A landscape with many valleys, sampled at points; each row gives a point and its height.
A ball rolls from a point to whichever of its 2 nearest points has the largest drop for the distance, and stops where none of them is lower. Distance is the straight distance between rows; heights are no part of it.
k33 h=61.4: [ 90 147 134 124 153 165 162 100 154 127 134 113 142 120 124 157  77 148
 154 150]
k780 h=25.1: [129 115 143 141 132 136 155 150 190  91 135 122 125 104 158 163 122 131
 146 169]
k908 h=52.4: [ 87 122 174 164 159 153 122 100  96  63 129 125 131 165 119 110 122 189
 153  88]
k110 h=77.8: [163 109 126  93  96  84 168 124 111 197 131 144 126 119 107 138 125 114
  83 103]
k170 h=63.2: [144 132 134 102  97  64 181 118 173 126 149 133 119 106 134 127 112 148
 114 146]
k181 h=63.7: [148 140 140 178 115  95 150 116 184 116 105 124 104 142 114 141 130 148
  83 146]
k442 h=25.3: [125 142  96 116 194 178 136 113 177 187 135 123 137 112 164 136 127  77
 152 112]
k209 h=46.7: [111 149 125 122 127 177  85 128  24 116 107 134 161 139  98 133 100 127
 157 106]
k137 h=26.6: [138 114 159 129 154 159 152 141 124 191 137 121 149 158 170 169 133  88
 151 132]
k492 h=51.3: [124 107 121 118 126 154  95 144  95  90 101 126 168 107 137 161 114 119
 167 136]
k575 h=21.9: [118 106 149 141 157 121 146 122 146 105 140  95 146 189 153  92 125 187
 157 191]
k941 h=14.4: [181 103 160 164  88 114 101 118 143  70 138 122  86  95 122 140 156 151
 107 148]
k485 h=61.0: [133 117 131 109  82  76 146 137 140  97 122 134 144  95 136 142  92 132
 133 162]
k270 h=35.6: [181 148 129 115 140 159 131 173  75 179 150 120 111 131  88 144 149  66
 117 126]
k291 h=56.6: [ 66 148 115 154 150 161 126 175 104  41  60 145 107 150 137 115 143 153
  82  83]
k62 h=32.7: [ 59 118  99 115  92  97 127 135 161  96 108 139 153 152 188 123  73 146
 142 172]
k570 h=30.7: [ 50 140 115 141 107 107 156 146 185  84 122 116 103 143 143 113  98 197
 114 185]
k439 h=28.1: [ 85 149  90  76 109 116 182  79 186 162 160 123 146 111 177  95 104 107
  96 113]
k381 h=45.8: [166 104 164 176 148 101 141 119 204 133 150 120 100 151 133 162 187 151
  89 107]
k360 h=31.2: [175 141 108 106 135 171 156 143  86 145 112 120 146 129  91 138 138  92
 125 157]
k470 h=28.8: [156 130 158 126 134 123 188 136 194 122 168 101 124 112 124 175 148 147
 125 159]
k5 h=62.9: [ 77 120 103 148 140 168 143 118 148  83  98 135 154 129 149 146  72 144
 134 139]
k37 h=30.2: [ 93 111 152 189 103 104  96 130 109  56 117 131  85 142 135 106 129 196
 116 100]
k463 h=33.5: [157 105 187 148 156 159 108 115  82 160 135 117 137 148 155 139 154  91
 170 123]
k582 h=53.8: [161 132 123  55 103  90 152 145 129 168 162 155 158  71 136 120 166  90
 101  96]
k95 h=39.2: [115 150  85  83 117 101 108  98 152 158 104 153 164 104 152 114  97 105
 155 115]
k366 h=56.8: [116 134 160 153 135 153 170  89 116 133 112 124 146 169 133 137  91 147
 131 149]
k743 h=18.1: [197 112 139 138 109 136 114 116  99 105 122 117 107 103 105 136 138 122
 117 133]
k50 h=39.3: [114 147 101 128 153 181  93 121  78 164  90 133 161 148 119 129 101  92
 169 124]
k153 h=26.1: [140 113 154 107 131  86  83 124 107 202 191 123  89 118 151 129 158 112
 149  76]
k870 h=63.6: [157 154 141 109 165 123 144 130 179 151 178 132  98  59 104 145 170 115
 122  82]
k820 h=22.1: [170 121 143 107 127 131  63 137  78 172 169 123 101 110 130 131 148  86
 143 108]
k924 h=39.1: [ 51 105 120 141  92  67 102 155 131 104  92 139 115 154 175 110 103 163
 142 163]
k45 h=26.7: [175 116 147 110  99 149 167 154 104 129 108 118 158 119 120 165 114  95
 126 179]
k350 h=17.4: [168 134  98  91 143 153  70 158  97 165 141 127 141 130 113 135 152  61
 175 116]
k757 h=35.7: [129 102 140 102 146  96 180 136 153 203 187 116 124 165 133 123 147 152
 127 124]
k347 h=50.7: [118 113 127  76 106 113 203 149 156 189 176 150 164  87 137 124 147 108
  90 103]
k928 h=50.2: [ 62 135 143 175 111 150 129 182 109  73  69 146 108 128 126 121 168 156
  81 144]
k152 h=57.4: [134 169  72  60 132 157 111 152  93 115 122 133 168  99  79 131 107 101
 158 144]
k731 h=40.7: [100 150 144 208  78 107  91 140 135  89  89 143  83 114  91 130 173 161
  64 150]
k634 h=47.6: [113 101 116 179 125  83 117 132 180 146  93 138  84 148 174 111 154 118
 110 153]
k525 h=56.1: [149 167  90  57 102 112 134 130 115 152 132 150 161  79 114 118 127  91
 108 125]
k149 h=51.1: [149 157 181 170 149 141 154  78 108 142 119 122 120 146  92 120 112 149
 136 118]
k992 h=65.8: [ 77 107 137 129 118 115  95 126  69  90 100 135 156 168 169 134  91 169
 161  96]
k192 h=39.6: [133 117 148 107 169 110 143 120 146 164 172  99 110 139 142 135 142 146
 164 134]
k450 h=47.1: [175 132 128 146 125 154 142  91  46 134  91 136 129 149  65 101 125 124
 111 127]
k359 h=13.7: [ 95 136 133 110 120  89 134  95 106 121 132 122 136 142 131 122  76 184
 162 140]
k603 h=38.5: [113 131 169 123 160 142 135 121 115  93 179  84 133 139 104 133 120 197
 179 174]
k48 h=29.4: [ 81 169 114  84 111 159 132 167 162 212 182 124 166 124 177 133 105  57
 126  95]
k906 h=62.5: [ 99 119  80 131 133 150 107 178  81  52  60 149 141 158 148 121 129 145
 113 108]
k653 h=22.5: [122 136 125 118 106 107  92 103  85 120 121 125 127  94 116 132  95 153
 158 113]
k599 h=42.4: [154 150 157 139 125 136 100  96  35 169 108 131 130 147 101 103 115 105
 138 118]
k134 h=28.9: [124  97 146 155 137 102 124 114 151 127 117 127 139 174 181 118 121 134
 166 153]
k913 h=51.6: [172 121  96 157 169 162 130 136 208 116 105 135 126 125 132 144 170  97
 101 135]
k461 h=11.6: [158 127  62  76 152 143 107 150 151 154 134 145 167 112 124 119 164  58
 153 122]
k804 h=33.2: [ 94 137  87  87  95 109 144  86 176 146 121 120 166 125 197 115  77 101
 121 132]
k198 h=44.4: [120 169 126  77 104  94 103 130 122 196 138 129 156 124 155 134 101 101
 151 119]
k275 h=65.7: [105 107 144 167 119 178  72 147  87  22 109 150 103 146 141  97 166 149
  89  77]
k355 h=48.4: [178 100 124 150 162 119 133 137 208 138 139 129 108 105 126 146 186 115
  91 108]
k341 h=45.4: [152 134 181 194 163 155 119  79 116  92  97 133 132 145  90 113 140 140
 125 102]
k960 h=75.6: [188 109  88 102 135 131 164 135 142 165 124 140 121 116  97 124 151 104
  79 109]
k878 h=31.5: [151 144 173 100 125 128 166 144 136 136 179  99 112  80 114 170 141 127
 136 140]
k294 h=44.3: [ 88 108 114 139  98  63 129 147 182 134 113 129  99 154 176  97 129 129
 127 188]
k885 h=29.7: [ 99 159 150 113 109 108  54 116  65 150 153 108 117 128 127 129  86 140
 177 112]
k59 h=31.0: [125  83 151 114 152  75 140 129 132 207 197 131  97 140 133 127 165 148
 125  78]
k314 h=36.4: [138 104 163 178 107 130  88  71  82  86 125 139  91 133 120  93 123 171
 114 103]
k508 h=68.4: [162 122  83 142 144 145  62  95  93  98 126 142  92 115  75  95 136 143
 136 100]
k704 h=58.9: [141 126 103 136 134 191 123 134  53  61 111 131 150 151  66 112 147 137
 129 110]
k327 h=58.5: [144 125 155  72  73  85 129 145 107 130 144 116 166  93 142 156 109 118
 153 147]
k576 h=54.1: [161 101 153 174 129  72 101  83 145 128 128 125  77 159 150 102 145 163
 125 116]
k98 h=23.2: [ 88 120 141 147 123  80 112 119 107  70 129 117 109 161 138 101 105 214
 142 130]
k368 h=48.8: [145 160 103  70  90 110  86 176 102 213 128 135 159 133 134 130 129  78
 137  95]
k669 h=56.7: [131 159 171 150 168 149 181  99 128 202 151 112 107 159 104 140 129 144
 110 117]
k329 h=56.0: [164 109 150  77  92 101 137 165 108 170 164 128 152  92 137 155 154  90
 135 114]
k53 h=15.1: [119 118 112  73 129 173 173 131 182 171 156 123 171 105 171 144 132  59
 113 121]
k834 h=21.3: [129 123 146 123 121  94 146 160 185  74 161  98 130 131 137 133 128 165
 144 199]
k369 h=44.8: [118 114 139 180  77 129 102 174  84  61  89 145 101 117  94 118 157 141
  80 153]
k880 h=64.1: [130 113 107 170 152 139  79 118 137  65 110 133 104 102 115 122 138 158
 126 103]
k207 h=22.0: [187  95 146 150  95 120 136 154 109 101  95 130 132 121 133 139 135 104
 101 161]
k486 h=59.4: [104 125 109 205 159 153  84 153 153  67  78 148 113 139 117 112 175 130
 110 127]
k403 h=43.0: [103 121 166 157 146 141  80  67  68 108 125 128 112 133 121 113 116 167
 156  86]
k139 h=53.4: [124 182  75  73 130 123 121 149 122 228 138 153 144 135 134 103 121  68
 106  86]
k580 h=61.3: [154 148 119 101 139 104 112  99 151 121 143 139 111  54 100 137 127 125
 132 101]
k339 h=45.2: [132  89 163 169 137 148 103 120 103  82 109 132 145 127 147 134 129 133
 163 129]
k187 h=73.7: [178 138  76  74 129 115 134 137 109 160 157 130 109 111  73 105 171  82
 120 106]
k330 h=60.9: [151 149 154 167 151 136 188  85 180 150 132 122 120 159 116 155 128 158
  90 138]
k406 h=40.9: [148 108 124 109 146 157 161 185 111 217 156 141 130 118  97 141 146  84
  91  94]
k612 h=53.3: [106 185 114  92 114 161 100 155  52 129 129 126 157  97  82 148  83 119
 150 124]
k738 h=27.0: [ 80 129 108 116 124 114 148 113 177 102 136 100 132 167 157 107  83 181
 143 197]
k666 h=43.1: [150 107 155 142 166  92 132 112 193 123 172 103 100 146 148 133 174 162
 143 122]
k269 h=65.2: [129 137 113 140  99  60 179 115 194 152 115 137  95 139 130 109 114 151
  64 139]
k967 h=39.4: [157  94 190 169 147 170 104  95  77 101 128 129 137 125 114 109 150 111
 144 113]
k166 h=59.5: [145 149  59  86 127 134 137 125 131 103  98 151 156 103  92 118 111 105
 128 145]
k468 h=63.5: [134 120  59 110 121 148 108 144  92  67 105 139 138 129  85 119 122 133
 135 127]
k882 h=33.0: [120 119  87 131 157 176 129  98 139 154  81 132 161 151 156 120  94  93
 147 136]
k748 h=35.3: [141  88 143 140  96  80 165 119 144 165 108 131 128 204 184 109 116 125
 122 150]
k711 h=71.5: [180 122  74 111 144 142  98 115 107 120 142 126 100 143  66 102 166  98
 152 116]
k851 h=18.6: [156 140  62 109 198 169 123 118 160 151 124 132 130 104 105 120 145  96
 157 113]
k120 h=52.1: [141 137 146 147 119 165 150 109  58  91  89 138 157 129  75 127  98 141
 114 133]
k326 h=34.3: [129 169 173 133 152 137 142 124 133 113 192  93 102  93  96 168 121 160
 164 145]
k798 h=36.5: [113 163 152 147 147 124 100 105  74 177 133 119 111 146 123 129  97 121
 167 118]
k542 h=22.2: [ 66 141 105  65 116 140 166 116 175 189 191 111 168 129 186 119 127  88
 130 108]
k130 h=20.3: [114 118 146  85 128 167 184 146 150 194 169 106 159 140 165 166 124  79
 126 150]
k92 h=59.0: [126 183 104  83 128 113 156 101 135 139 141 138 126  67  89 127  90 123
 117 122]
k203 h=55.2: [120 132  86 177 150 165 112 152 206  85  81 134 124 124 118 131 150 105
 102 165]
k12 h=46.3: [118 129 117 101 147 143 172 149 169 211 176 139 124 104 123 133 134 103
  92  85]
k585 h=58.2: [ 93  97 116 138  94 127  99 174  87  79  81 141 163 150 166 145 100 137
 139 130]
k237 h=51.2: [119 113 144 209 123  90 106 110 139 111  78 143  92 162 147  96 145 148
 118 136]
k921 h=36.0: [ 53 151 139 177  81  93 124 147 154  94  99 129  82 130 109 121 142 196
  98 172]
k852 h=60.7: [ 98 112 155 152 153 174 104 138  89  32 116 130 123 128 140 139 134 159
 121  77]
k78 h=17.2: [121 106 167 169 100 101 119 162 155  62 134 105  94 117 132 133 147 164
 131 177]
k950 h=58.6: [100 128  95 156 126 156 145 124 191  97  88 131 125 123 148 130  95 116
  98 166]

For each start below, name the point where the ball stops.
k704: k359
k347: k941
k880: k461
k326: k941
k950: k461
k852: k359
k576: k461
